Each row is a point on a landscape with many peaks, with its height.
A climber steps from a point to the highest of its 2 nearest points, and stops where none of them is higher. Distance is the straight distance between rows; heights are no part of it.
z_994 height 479: [ 98 154 172 121 125 143 141 183 164  93 131 162 167 133 135 142 159 105
 128 133 115]
z_590 height 275: [175 174 157 107 139 127 136 155 154 152 155 181  85 183 159 161 125  77
 150  76 114]
z_54 height 284: [198 133 149 133 115  96 122 127 129  74 136  60  76 121 129 137  94 127
 171 113  98]
z_72 height 559: [128  60 113 141 166 138 122 133  87 102 101 115 206 118 112 144 109 177
  92 123 151]
z_216 height 332: [ 82 119 130 134 115 156 126 169 142 102 125 141 180 114 106 119 136 133
 126 154 142]
z_97 height 438: [ 69 101 147 166 118 135 141 123 140  82  81 128 198  89  99 110 124 121
 119 169 124]
z_548 height 304: [101 125  93 101 122 197  95 177 143 172 146 121 166 133  97 158 182 196
  77 137 148]
z_258 height 278: [176 166 163 115 145 114 118 153 166 111 167 156  82 149 140 136 127  71
 172 115  88]
z_481 height 360: [135 130  86 110 110 132 108 158 145 116 143  94 117 132 129 140 128 155
 127 120 160]
z_819 height 545: [109 123  77  69 192 131 135 131 167 205 172 125 120 168 162 149 171 156
 121 109 168]
z_651 height 232: [ 81 148 136 161 106 142 145 102 130 139  74 193 129 112 128 112 116  81
 122 146 112]
z_942 height 401: [131 147 168 136 127 122 149 144 110 104  98 171 129 135 162 155 128  92
 118 112 106]
z_723 height 589: [157 138 131 136 113 128 128 108  96 120 101 120  84 103 136 126 101 117
 137 143 105]
z_157 height 457: [ 99 166 137 161  86 163 149 115 184 105  28 197 153 145 137 139  91  78
 114  85 101]
z_653 height 293: [167 117 151 137 120  85 123 122 105  72 147  46 124 114 128 118  88 145
 147 106 115]
z_86 height 316: [121 148 141  74 132 137 131 177 148 149 171  97 121 142 161 163 181 159
 117 114 148]
z_429 height 462: [125  68  95 118 208 151 128 111 133 188 169 100 177 131  70 135 153 212
 130 135 166]
z_441 height 238: [110 133 115 133  87 128 113 132 128 108 160  88 116 101 109  91 130 132
 151 163 130]
z_36 height 282: [201 153 150 127 112 125 112 143 147  82 131  86  55 122 124 140  97 112
 169 122  90]
z_602 height 343: [171 144 154 158 136 121 132 129 164  68  87 151 103 111 111 120  79  66
 163 125  76]
z_981 height 44: [128  93 108  92 150  88 125  84 112 170 143  47  85 123 152 135 174 188
 129 125 151]
z_37 height 309: [ 85 124 133 129 132 152 130 146 111 154 105 203 189 165 143 143 150 124
  79 108 145]
z_489 height 476: [164 136 179 157 140 104 141 103 135  95 145 130  81 107 102  99 112  76
 183 155  85]
z_282 height 561: [143  73  81 110 187 142 119 139 130 139 132 105 183 132  90 150 121 202
 113 106 180]
z_126 height 437: [172 148 144 121 145 108 140 133 124 124 147 166  90 134 148 144 116  94
 153 116 121]
z_507 height 368: [120 185 163 161 118 143 144 119 237 107  82 196 127 133 110 119 111  49
 154 110  77]
z_59 height 199: [122 106  71  88 130 122 105 116 116 172 116  88 117 124 155 159 155 189
  87 121 159]
z_633 height 156: [135  83  85  91 130 111 100 101 103 166 115  47 114 114 151 157 169 211
  96 123 140]
z_511 height 459: [174 151 118 114 152 111 131 119 136 146 173 147  62 148 148 137 123 106
 156 119 138]
z_852 height 249: [ 69 136 128 156 104 150 134 116 119 135  70 190 164 123 141 114 138 102
  98 144 125]
z_464 height 582: [110 121 173 141  95 114 147 142 129  60 130  72 156  96 110 111 117 125
 147 145  96]
z_871 height 224: [139  92 162 116 135  90 134 115  97 102 154  19 146 120 129 127 129 184
 126 105 132]
z_367 height 213: [152 119 153 107 137 100 146 113 100 134 168  83  80 113 150 131 141 140
 146 129 137]
z_418 height 288: [111  86 101 114 130 154  87 126  89 163 110 124 176 111 106 137 171 192
  59 156 145]
z_870 height 424: [123  82 130 142 134 114 134 113  56 103  91 105 181  99 144 139 118 147
  86 132 128]
z_45 height 344: [ 70 122 132 137 136 160 130 166 151 112 114 178 200 138 101 121 132 118
 117 155 145]
z_688 height 295: [134 167 154 159 118 134 156 128 165 115  85 218 147 180 139 141 106  63
 132  80  96]
z_513 height 255: [133 110  80  78 160 103 128 106 128 179 128 100  83 142 177 164 147 170
 118 101 155]
z_608 height 91: [101 172 133 143  83 160 127 128 144 137 103 164 100 111 128 112 130  90
 139 153 104]
z_400 height 526: [ 92 108 160 155 113 119 138 139 160  55 112  91 188  93  90 102 115 129
 144 145 114]
z_781 height 291: [153 112  84  81 172 103 133 118 121 153 119 120  99 148 189 173 137 152
 112  76 152]
z_298 height 466: [193 145 176 138 125 129 134  98 114 109 128  97  49 109 109 105 105  96
 172 149  87]
z_196 height 306: [143 103 124 146 108 103 126 130 107  70 129  56 154 108 118 115  87 155
 133 118 123]
z_961 height 314: [109 114 155 137 161 113 148 128 118 127 186 145 162 124 111  95 160 111
 143 170 148]
z_851 height 369: [123 155 139 131 125 128 145 167 139 105 111 187 152 152 156 155 123  97
 119  98 124]
z_682 height 440: [145 123 108 124 115 115 125  79  98 173 163  99  57 111 133 103 131 135
 155 158 140]
z_854 height 398: [128 153 156 139  92 148 141 136 133  87  62 140 112 103 144 143 110  94
 126 132  89]
z_128 height 336: [177 150 157 150 134 145 133 115 154  82  52 141  89 118 116 139  77  73
 148 127  62]
z_859 height 458: [155 137 143 150 160 101 133 139 134  96 110 200 138 157 133 136  92  70
 145 103 115]
z_401 height 408: [112 165 158 103  99 151 120 179 137 120 152 108 112 115 153 149 163 133
 126 136 120]
z_766 height 426: [144 137 121 126 135 115 140  89 104 163 156 137  71 119 126  94 121 105
 157 159 135]
z_930 height 377: [133 119 156 156 169  87 160 128 106  91 117 189 159 134 137 132 122  81
 128 130 120]
z_531 height 405: [127  53  99 132 179 112 129  96  76 134 133 106 181 121 105 110 116 176
 106 136 168]
z_323 height 136: [146 118  96 121  76 141  97 111  78 131  92  62  95  93 159 149 129 173
  93 135 122]
z_154 height 331: [191 168 161 126 128 162 122 140 153 106  62 151  72 140 114 131  82  73
 142 108  71]
z_550 height 399: [139 163 141  99  91 152 125 156 128 135 131 125  81 129 167 163 149 131
 127 117 120]
z_153 height 579: [175 120 178 130 152  81 140 127 117  87 172 100 101 122 138 134 122 110
 168 120 106]
z_722 height 114: [130  88  85 109 103 122  85  98  87 162 104  62 132 105 125 143 155 206
  73 143 138]
z_82 height 279: [178 161 154 127 121 120 116 148 156 102 149 128  65 130 116 134 111  95
 179 125  86]
z_288 height 273: [ 65 138 136 135  83 158 124 132 118 144  73 185 179 129 144 137 157 123
  70 140 120]
z_539 height 283: [123 107 141 143 147  97 133 134 122  95 178 104 161 114  98  99 127 130
 155 144 141]
z_414 height 296: [117 109 181 126 139 100 138 142 134  94 198 100 168 116  89  97 153 122
 155 147 134]
z_29 height 616: [133 119 201 138 119  89 140 139 112  60 140  66 142 101 122 119 130 127
 150 133  94]
z_107 height 420: [120 128  95 117 106 127 120 128 127 161 170  85 103 120 119 103 151 161
 134 158 156]
z_989 height 447: [143 114 117  95 190  95 138 149 150 137 187 127 141 147 141 138 146 133
 140 119 158]
z_437 height 487: [115  74 108 148 128 138 117 125  75  96  79 117 199 107 123 136 112 160
  84 131 141]
z_261 height 311: [ 79 164 141 130 110 162 138 169 170 149 151 194 178 169 130 125 143  92
 126 120 138]
z_446 height 488: [142 126 153 163 149  93 140 102 141  88 131 156 116 109 103  93  94  71
 178 149  98]
z_680 height 478: [135 105 118  84 203  98 148 128 149 167 186 105 124 144 148 142 172 150
 138 115 167]
z_850 height 254: [109 129 117 148 104 125 132 103 126 119 137 135 117  99 110  90 111 103
 159 168 122]
z_646 height 538: [132 143 154 147 116 137 138  80  69 153  85 158  82 100 146 116 130 102
 122 161  99]
z_406 height 132: [118 104 148 121  99 133 117 147 108  94 145  21 150 111  95 123 131 190
 122 127 132]
z_53 height 392: [141 110 141 140 170  88 150 119 102 108 146 168 150 125 138 116 123  92
 138 139 139]
z_444 height 379: [156  90 121 131 141 105 124 119  71  94  97  97 161 107 159 161 104 153
  98 106 127]
z_79 height 514: [133 139 150 156 124 143 147  80  84 162  73 194  97 118 142 113 107  85
 118 150  99]
z_502 height 307: [ 65 156 125 115  93 182 119 160 158 182 141 189 177 166 127 125 162 112
 100 125 142]
z_774 height 461: [169 148 152 133 109 127 133  87 109 137 135  97  31 103 123 110 113 110
 168 164 102]
z_144 height 212: [109  95  90 124  95 143  88 113  82 151  98 112 153 104 127 130 157 173
  71 161 132]
z_385 height 380: [127  89 105 127 192 145 128 140 124 150 163 154 193 143  93 130 129 164
 120 140 177]
z_698 height 270: [102  96 145 147 128 105 133 125 108 104 166  77 172 111  77  80 125 154
 146 152 134]
z_17 height 317: [ 69 147 137 144 137 150 135 158 175 155 162 208 203 168 110 105 134  90
 123 146 145]
z_487 height 354: [163 147 161 168 144 112 126 134 200  75  85 189 108 127  98 131  86  45
 165 112  61]
z_357 height 46: [121  87 132 111 152  83 137  68 107 182 166  42  99 120 142 107 168 190
 132 141 146]
z_567 height 216: [167 116 162 116 133  80 141  96 109 113 165  44  78 117 150 130 129 159
 158 111 128]
z_701 height 390: [123 146 140 149 145 110 151 138 137 129 121 227 176 181 143 134 115  72
 123  89 135]
z_993 height 370: [154 158 123 112  89 133 107 160 145  93 142  93  78 114 134 141 117 132
 156 124 119]
z_696 height 410: [133  99 100 110 191 120 135 145 133 141 183 132 167 144 119 133 133 151
 131 120 176]
z_517 height 443: [125 167 114 135  84 153 127 142 136 120  78 172 118 151 151 147  94 103
 123  86 110]
z_592 height 231: [ 81 112 137 140  69 136 110 112  95 112 109  70 146  79 114 103 149 145
 108 167 112]
z_813 height 505: [112 117 102  73 204 113 148 114 152 202 191 106 113 153 168 141 181 145
 136 121 161]
z_272 height 310: [124 129 120  75 130 146 113 164 148 151 158  68 109 126 151 167 190 181
 110 120 156]
z_313 height 233: [136  90 155 106 148 101 133 124  95 115 159  56 144 112 128 134 158 187
 112 119 141]
z_171 height 448: [147 126  89 110 132  87 120 122 154 135 197  52  93 136 114 107 132 161
 161 131 161]
z_900 height 391: [110 107  79 108 141 135 115 116 113 173 165 105 131 123 111 108 152 171
 120 151 164]
z_203 height 423: [ 85 166 156 164  92 148 155 101 178 103  39 182 147  98 136 133 126  88
 111 129  94]
z_375 height 280: [126 139  60  85 152 125 124 124 169 195 164 105  73 152 165 148 148 153
 140 116 172]
z_312 height 300: [ 76  95 120 167 118 132 123 107 112 115 114 126 176  93  94  83 122 134
 127 175 137]
z_729 height 385: [145 144 110 104 101 133 113 146 123 129 135 108  86 118 149 148 133 147
 130 125 132]
z_28 height 362: [120 154 168 157 150 116 165 116 114 119 113 204 138 135 142 129 123  69
 137 137 112]
z_241 height 157: [120  99 156 125  86 128 112 125  71 111 104  52 149  86 137 136 154 171
  91 145 109]
z_263 height 230: [ 93 116 129 137  76 139 112 135 123 115 142  65 135  96  99  97 135 159
 134 163 123]
z_543 height 381: [119 192 186 148 101 182 166  89 196 147  50 190  96 145 118 122 119  54
 128 111  69]
z_277 height 267: [121 107  52  85 156 118 110 118 162 186 153  71  84 148 152 151 162 183
 130 120 172]
z_612 height 328: [193 184 161 115 115 172 120 147 153 131  88 153  53 166 120 142  96  79
 138  94  80]
z_341 height 220: [145 106 146 113 135  79 136 106 116 122 171  21 106 127 130 111 135 180
 141 109 145]
z_617 height 94: [119 172 135 152  98 152 138 118 175 112  83 168  91 106 116 106 106  77
 150 139  86]
z_183 height 357: [108  83 107 137 169 180 110 141 109 156 137 141 209 127  68 135 138 188
 102 150 161]
z_585 height 363: [131 117 154 143 186  89 148 150 113  99 134 195 182 158 143 140 125  99
 118 123 144]
z_884 height 435: [123 127  98 110 120 113 117 112 149 172 189  50  90 126 126 115 150 169
 148 145 167]
z_243 height 593: [161 117 191 113 139  89 142 143 107  75 162  70 122 116 132 139 134 134
 148 121 110]
z_270 height 110: [ 90 143 114 135  88 153 115 151 142 105 106 132 143 107 119 116 124 119
 132 148 129]
z_403 height 439: [ 71 160 130 160  90 158 137 122 178 108  42 186 169 119 142 138 108  98
 105 112 114]
z_925 height 294: [123 156  83  87 113 140 119 132 149 191 165 122  77 144 164 147 158 149
 124 119 152]
z_777 height 322: [138 155 145  86 143 134 133 189 148 118 169 124 133 154 158 176 160 143
 115  94 141]
z_148 height 339: [103  83 106 123 161 161 106 128  99 173 131 137 189 124  96 131 163 189
  84 149 155]
z_411 height 421: [163 154 175 131 143 116 147 141 126 102 114 167 107 140 151 147 122  80
 147 116  95]
z_239 height 335: [102 161 159 178 137 119 169 109 186 125  92 227 159 161 127 123 117  47
 142 123 104]
z_512 height 161: [119 113 105 127  89 130  96 106  73 144 101  98 117  95 149 137 143 162
  89 149 122]
z_710 height 418: [102 116 119 157 128 118 142 100  96 129 102 184 148 115 140 104 108 100
 119 151 138]
z_709 height 176: [116 102 137 116  95 125 111 112  76 149 135  62 127  91 136 132 175 183
  87 159 127]
z_207 height 653: [218 152 135 121 121 157 115 120 119 111  84  97  42 129 124 141  69 110
 145 122  95]
z_581 height 258: [ 84  90 161 152 113 121 129 123 106 109 144  64 192 103  72  77 139 170
 120 160 122]
z_151 height 361: [ 83 152 159 151 127 133 155 138 150 136 118 217 184 188 142 131 131  63
 114 108 122]
z_58 height 419: [116 144 167 110  94 143 127 167 109 106 121 114 126 101 153 163 165 134
 105 135 111]
z_33 height 610: [220 137 144 129 155 101 120 124 131  87 119 123  63 130 123 140  80  97
 163 110  90]
z_52 height 237: [115 133 102 109 102 149 110 151 106 153  90 168 148 162 164 162 139 144
  76  77 136]
z_235 height 355: [120  98  75 156  98 125 108  93  79 119  93 115 138  95 122 104  87 142
 111 145 137]
z_571 height 416: [143 116 138 114 174  91 140 131 119 129 179 150 133 134 148 127 138 113
 131 128 150]
z_937 height 425: [134 148 121 147 144 109 135 143 155 110 129 216 151 174 133 126  90  74
 140  90 123]
z_901 height 338: [ 80 146 150 140 115 151 148 145 127 154 115 215 186 182 156 137 150  91
  97  94 135]
z_515 height 327: [143 118 126 130 127 105 132 137 103  77 123  92 139 115 140 130  98 142
 127 119 132]
z_21 height 413: [122 162 101 126  71 160 114 146 131 133  97 159 102 137 144 134 118 113
 116 112 110]
z_587 height 33: [169 107  60 127 148  86 114 108 134 103 160  88 104 135 123 121  84 147
 158 103 153]
z_672 height 351: [167  95 113 122 145  94 127 124  87  81 115  66 136 111 149 151  92 157
 113  99 136]
z_465 height 411: [ 97 166 160 148  91 158 148 129 133 113  58 172 130 113 145 138 134  87
 108 129  94]
z_695 height 269: [107 128 135  91 115 148 102 152 111 165 139  97 134 112 137 158 195 176
  84 142 137]
z_284 height 298: [ 54 153 127 136  90 171 123 143 150 159  95 192 178 152 133 126 146 108
  89 133 135]
z_623 height 188: [118 129  69  96 131 141 113 124 117 190 127 147 114 148 156 140 148 163
  82 108 163]
z_880 height 627: [187 154 129 125 118 140 120 117 101 119  91 112  63 116 138 151  92 117
 140 119  95]
z_626 height 460: [130 162 166 113 100 140 136 191 151  80 114 140 130 128 157 165 141 100
 127 106 103]
z_745 height 388: [133 197 143 133  77 189 125 138 172 142  83 148  67 127 121 122 115  86
 139 124  78]
z_309 height 495: [127 111  74 138 119 125 111 103  88 137 115 148 125 114 135 116  90 135
 112 134 147]
z_290 height 342: [ 91 139 117 143 136 126 135 125 133 155 173 191 152 138 123  83 123  88
 137 165 149]
z_810 height 373: [128 137 117 144 157 100 138 121 127 160 189 186 127 142 126  97 117  82
 156 148 151]
z_545 height 83: [102 143 124 110 114 152 121 153 120 155 149 147 135 128 144 134 157 133
 105 138 141]
z_610 height 468: [103 170 170 130  95 148 134 177 177  85 103 160 146 126 141 159 139  87
 136 117 101]
z_178 height 281: [150 181 142 121 110 144 138 153 167 149 148 191 109 196 147 145 121  69
 148  70 106]
z_530 height 371: [151 153 143 131  80 155 113 150 124  76  72  90  95  95 149 162 100 124
 125 125  95]
z_100 height 367: [149 164 141 120  85 142 114 170 149  73 110  98  93 107 142 153 107 112
 145 116 101]
z_712 height 318: [136 184 142 125  93 165 134 124 133 168 106 192  97 178 145 146 116  80
 125  82 111]
z_678 height 97: [110 150 117 163  87 141 128 115 177  90  81 141 112  89 105 105  88  90
 158 150  93]
z_593 height 301: [153 144  82 118 137 122 128 102 109 167 132 153  84 139 164 129 107 132
 118 105 149]
z_459 height 509: [137  63  77 111 183 146 112 120 137 147 137  70 161 139  82 150 143 230
 111 109 169]
z_743 height 243: [113  97  49  89 145 137 105 122 146 185 136  78 108 136 130 148 171 202
 105 129 168]
z_43 height 356: [ 91 103 140 140 160 161 125 168 140 108 124 162 214 137  93 133 135 143
 107 136 153]
z_903 height 21: [132 118  65 139 105 131 105 140 138  97 136 103 126 120 104 105  79 134
 145 128 147]
z_818 height 470: [116 129 115 153 129 131 138  87  80 166  90 200 123 128 144 113 110  96
 111 135 121]
z_822 height 208: [131 117 157 106 133 106 142 103  85 156 160  95 104 106 153 127 171 141
 129 146 132]
z_119 height 124: [126 127 120 127  66 141 102 131  96 104  98  67 105  90 145 139 132 158
 116 136 117]
z_212 height 376: [111 190 187 162 105 154 162 108 207 129  68 206 123 157 122 131 126  50
 131 100  81]
z_291 height 348: [127 154 165 164 160 104 165 118 155 118 121 224 141 161 131 117 115  45
 148 128 106]
z_7 height 143: [121  96 162 120 103 126 118 128  85 114 136  22 150 105 120 127 159 193
 100 133 124]
z_318 height 116: [105 141 123 134  78 149 110 144 112 104 100 106 118  97 134 131 120 129
 129 143 117]
z_439 height 427: [123  67 124 137 181 126 139 119  93 136 155 109 193 123  87 113 145 178
 110 142 162]
z_509 height 245: [110 133 118 136 114 129 124 134 122 134 162 125 123 111 115 102 131 123
 146 155 140]
z_311 height 471: [176 141 187 151 129 130 133  94 139 107 106 117  58 112  89  93  99  68
 178 168  67]
z_786 height 341: [117 120 142 123 176 109 146 162 125 129 161 181 181 154 132 135 140 115
 125 126 157]
z_504 height 643: [124 137  66  91 179 114 134 138 178 204 199 145 121 180 157 134 146 130
 137 108 174]
z_754 height 277: [ 93 131 120 122 100 170 112 152 109 153  86 191 181 171 148 161 138 132
  72  85 141]
z_624 height 560: [138 134 161 144 121 129 150  91  87 114  87 135  98  94 135 123 110  90
 130 157  92]
z_68 height 446: [121  73 120 129 195 139 136 118 109 160 185 106 194 123  60 109 145 190
 131 142 164]
z_353 height 242: [138 126  56 106 150 114 121 118 136 160 145 134  97 139 151 129 117 152
 132 108 171]
z_177 height 358: [112  79  92 126 137 120 116 106 100 150 160  93 149 117 102 103 130 179
 116 147 166]
z_137 height 501: [149 134 181 169 151  96 154  97 148  83  97 169 122 115 109 112 110  60
 164 147  76]
z_837 height 600: [137  69  99 129 189 133 123 133 107 118 125 129 204 135  96 140 118 186
 105 112 173]
z_638 height 366: [ 99  89 122 146 186 166 116 146 120 135 141 166 223 143  74 127 124 164
 112 147 165]
z_335 height 55: [122  74 133 120 135 125 104  93  98 175 140  15 160 118  82 108 165 239
  94 128 134]
z_150 height 393: [123 191 114 128  59 177 113 137 150 154  96 155  62 145 131 132 117 108
 134 113  98]
z_953 height 164: [114  97 100 124 147 146 122 151 117 123 121 140 170 129 115 137 116 161
  97 128 156]
z_365 height 290: [156 175 167 154 129 144 149 122 171 135 100 219 118 200 116 131 103  40
 147  82  83]
z_296 height 334: [110 137  78 116 105 160 102 161 139 142 152 115 132 137 120 129 134 159
 112 139 158]
z_773 height 302: [118 144 103  86 116 137 108 148 140 172 155  90  78 128 170 163 176 165
 115 120 149]
z_915 height 333: [144 142 122 100 155 119 122 195 159 106 163 147 141 156 152 156 134 128
 132  91 141]
z_111 height 42: [143 103  92  98 154  89 134  81 131 157 158  50  74 132 148 134 141 180
 152 116 158]
z_706 height 225: [119 121  71  79 151 125 118 123 137 209 134 129  91 157 182 157 165 164
  96 103 164]
z_174 height 631: [232 135 117 119 151 116 116 106 122 120 104 105  40 133 127 142  73 112
 157 110 106]
z_233 height 319: [ 79 152 158 176 135 119 155 121 165 119 103 215 169 133 128 113 128  71
 136 148 119]
z_841 height 286: [150 180 148 137  94 155 138 127 171 155 119 210 116 211 134 125 108  51
 149  64  98]
z_427 height 276: [ 77 108 114 162  89 123 125 102 111 119 131  98 146  88  94  69 111 136
 142 175 135]
z_648 height 40: [165 115 110 103 146  78 137  85 138 142 167  49  51 135 140 117 123 156
 169 116 150]
z_562 height 350: [133 147 122 117 129 122 126 176 155 102 141 168 142 147 137 139 118 100
 137 103 131]
z_931 height 594: [197 126 168 139 157  81 119 129 134  73 153 123  87 133 122 142 100  89
 177 114  91]
z_109 height 475: [129  62  80 118 200 156 114  97 135 180 141  73 169 137  66 151 153 237
 122 128 148]
z_742 height 535: [145 140  84 100 172 104 138 127 168 185 203 150 100 163 147 118 129 110
 154 122 162]
z_123 height 404: [128 122 116 123 152 109 140 103 106 161 176 153 117 121 134  96 137 105
 141 160 148]
z_669 height 463: [166 134  89 116 135  92 122 119 150 132 192  93  78 139 122 109 122 130
 168 132 158]
z_736 height 82: [124  91  85 125  90 124  97 105  93 149 129  36 120 110 116 126 143 208
 101 141 144]
z_463 height 65: [123  78  93 124 113 130  93 100 114 166 134  13 145 117  87 118 151 230
  98 133 149]
z_14 height 481: [170 140 154 164 165 106 144 117 143 100 102 210 116 141 118 125  92  47
 157 117  84]
z_547 height 469: [130 165 127 145  83 163 136 125 161 109  50 196 130 162 136 145  84  84
 126  65  99]
z_661 height 477: [ 76 121 141 156 107 129 133 138 167  72 117 127 179  98  93  94 116 118
 146 167 127]
z_738 height 454: [155 134 133 141 100 115 128  71  98 151 154  75  53 106 111  83 115 134
 173 166 120]
z_578 height 250: [124  99 141 101 140 130 119 138  98 145 152  80 148 114 130 149 183 186
  98 133 144]
z_783 height 321: [ 90  85 110 150 139 146 116 120 104 123 140 136 196 109  73  96 117 148
 126 172 156]
z_785 height 173: [114 124  71 104 106 147  96 137 105 171 101 150 137 143 161 159 142 169
  65  94 148]
z_413 height 492: [176 144 185 161 169 115 153 106 148  87  81 186  99 131 112 127 102  46
 157 138  70]
z_528 height 324: [100 114 152 131 169 122 146 149 116 119 156 157 179 125 119 119 151 120
 119 154 145]
z_255 height 28: [150 121  75 134 130  97 109 138 149  97 160 100 117 131 106 108  86 129
 170 124 149]
z_694 height 263: [109 127 116 159  86 122 128  93 117 119 118  97 104  86  99  74 105 115
 153 175 110]
z_697 height 386: [147 164 134 122  83 162 126 145 114 103  63 135 102 113 156 164 106 112
 112 109  94]
z_657 height 305: [127 128 182 125 151  98 155 143 123 111 189 126 144 119 121 110 157 100
 155 156 126]
z_575 height 88: [ 92 155 124 131  90 160 126 142 119 151 127 164 117 125 145 117 145 113
 122 149 124]
z_83 height 364: [150 171 162 156 136 142 133 112 215  97  53 188 103 134 101 118  95  50
 152 113  68]
z_868 height 315: [ 89 130  85 117 114 182 100 165 135 164 145 134 158 134 103 131 156 169
 101 153 158]
z_974 height 244: [ 76  99 165 152  86 132 129 115 105 109 117  73 174  83  96  90 147 151
 122 169 110]
z_454 height 403: [143 130 121 109 141 117 131 168 113 101 122 149 139 135 162 162 130 129
 106  90 140]
z_524 height 50: [119  72 122 126 155 115 127  92 102 166 161  41 157 122  81  96 161 222
 119 133 146]
z_787 height 308: [129 163 146 140 114 138 151 130 127 145  99 216 125 172 154 137 122  79
 123  88 108]
z_172 height 48: [109  80 133 114 172  90 132  71 107 187 173  32 132 131 101  90 163 207
 127 134 157]
z_595 height 372: [135 138  93 132 119 126 124 111 104 146 116 168 107 127 148 126 101 114
 114 123 139]
z_795 height 323: [168 181 143 118  98 165 130 135 145 142  91 176  81 175 138 153 100  92
 123  78  97]
z_431 height 211: [145 112  70 104 162  97 120 138 141 127 155 126 123 144 134 129 103 153
 130 109 169]
z_10 height 190: [133 113 162 110  92 117 110  99  80 159 141  52  91  94 152 129 172 174
 109 154 114]
z_554 height 285: [118  93  87 160  98 122 109 104  89 103 112  71 153  97 105  90  90 161
 127 146 142]
z_388 height 464: [106 133 176 124 133 130 143 175 129  91 137 133 166 114 128 142 163 118
 121 141 127]
z_39 height 484: [158 144  88 115 150 104 123 128 154 154 192 135  81 147 133 113 116 103
 169 125 147]
z_455 height 38: [175 110  83 120 153  82 129  91 135 133 149  78  71 136 142 120 101 148
 163 112 151]
z_957 height 326: [ 68 143 138 145 133 140 135 138 163 142 157 192 178 140 106  88 130  80
 140 167 146]
z_397 height 349: [153 117 107 107 154 111 130 130 107 128 126 135 121 132 172 160 121 148
 105  91 147]
z_614 height 103: [101 147 103 154  83 145 124 143 173  93  84 146 136  99 118 117  90 101
 131 139 116]
z_281 height 274: [178 176 175 128 139 127 133 158 168 122 145 186  89 171 137 149 118  59
 156  93  87]
z_64 height 346: [110  95  99 152 150 127 127 132 117 107 142 135 180 127  90  90  99 129
 136 151 164]
z_656 height 444: [103 118 177 116 121 137 137 160  99 115 141 117 157 105 135 143 177 137
 104 151 124]
z_582 height 289: [187 110 138 143 122  68 122 121 128  64 147  56 111 116 112 115  81 124
 176 102 102]
z_741 height 287: [107 121  98  84 113 166  89 161 128 173 130 104 141 129 133 167 193 202
  72 132 144]
z_396 height 320: [132  93  97 139 124 106 124 109  97 115 141  81 135 109 112  99 105 164
 125 133 155]
z_660 height 441: [145 143 156 111 120 120 129 171 122  82 116 122 121 126 161 179 131 125
 122 104 122]
z_245 height 200: [128 125 175 114 102 115 127 110  73 160 140 102  88  94 160 129 183 141
 110 159 111]
z_156 height 183: [132 112  76 122 147 123 114 138 117 118 133 139 155 131 127 126  98 153
 114 114 168]
z_826 height 384: [138 190 169 134  89 191 147 121 184 137  61 175  77 149 117 131 115  66
 132 105  71]
z_491 height 345: [102 142 150 145 142 122 151 128 115 142 137 198 150 142 140 121 143  80
 128 141 123]
z_476 height 325: [ 84 135 159 150 148 124 150 148 148 107 128 181 170 124 131 111 141  84
 133 155 130]
z_230 height 378: [110 104 106 156 142 110 137 110 102 115 130 156 151 115 116  95  99 113
 135 157 148]

For each start below, name the point where the climber stops.
z_852: z_137
z_509: z_207
z_10: z_994
z_787: z_547
z_281: z_837
z_785: z_137
z_539: z_504

Call two points neighbours if one is among the 2 nearest of the other. Go from one point of each pair to the other, from neighbour to neighbour, staying as high as possible. Name the lowest point that can't be avoided.
z_207 / z_504: z_263
z_137 / z_837: z_651
z_994 / z_547: z_100
z_309 / z_504: z_554
z_29 / z_207: z_153
z_994 / z_837: z_281
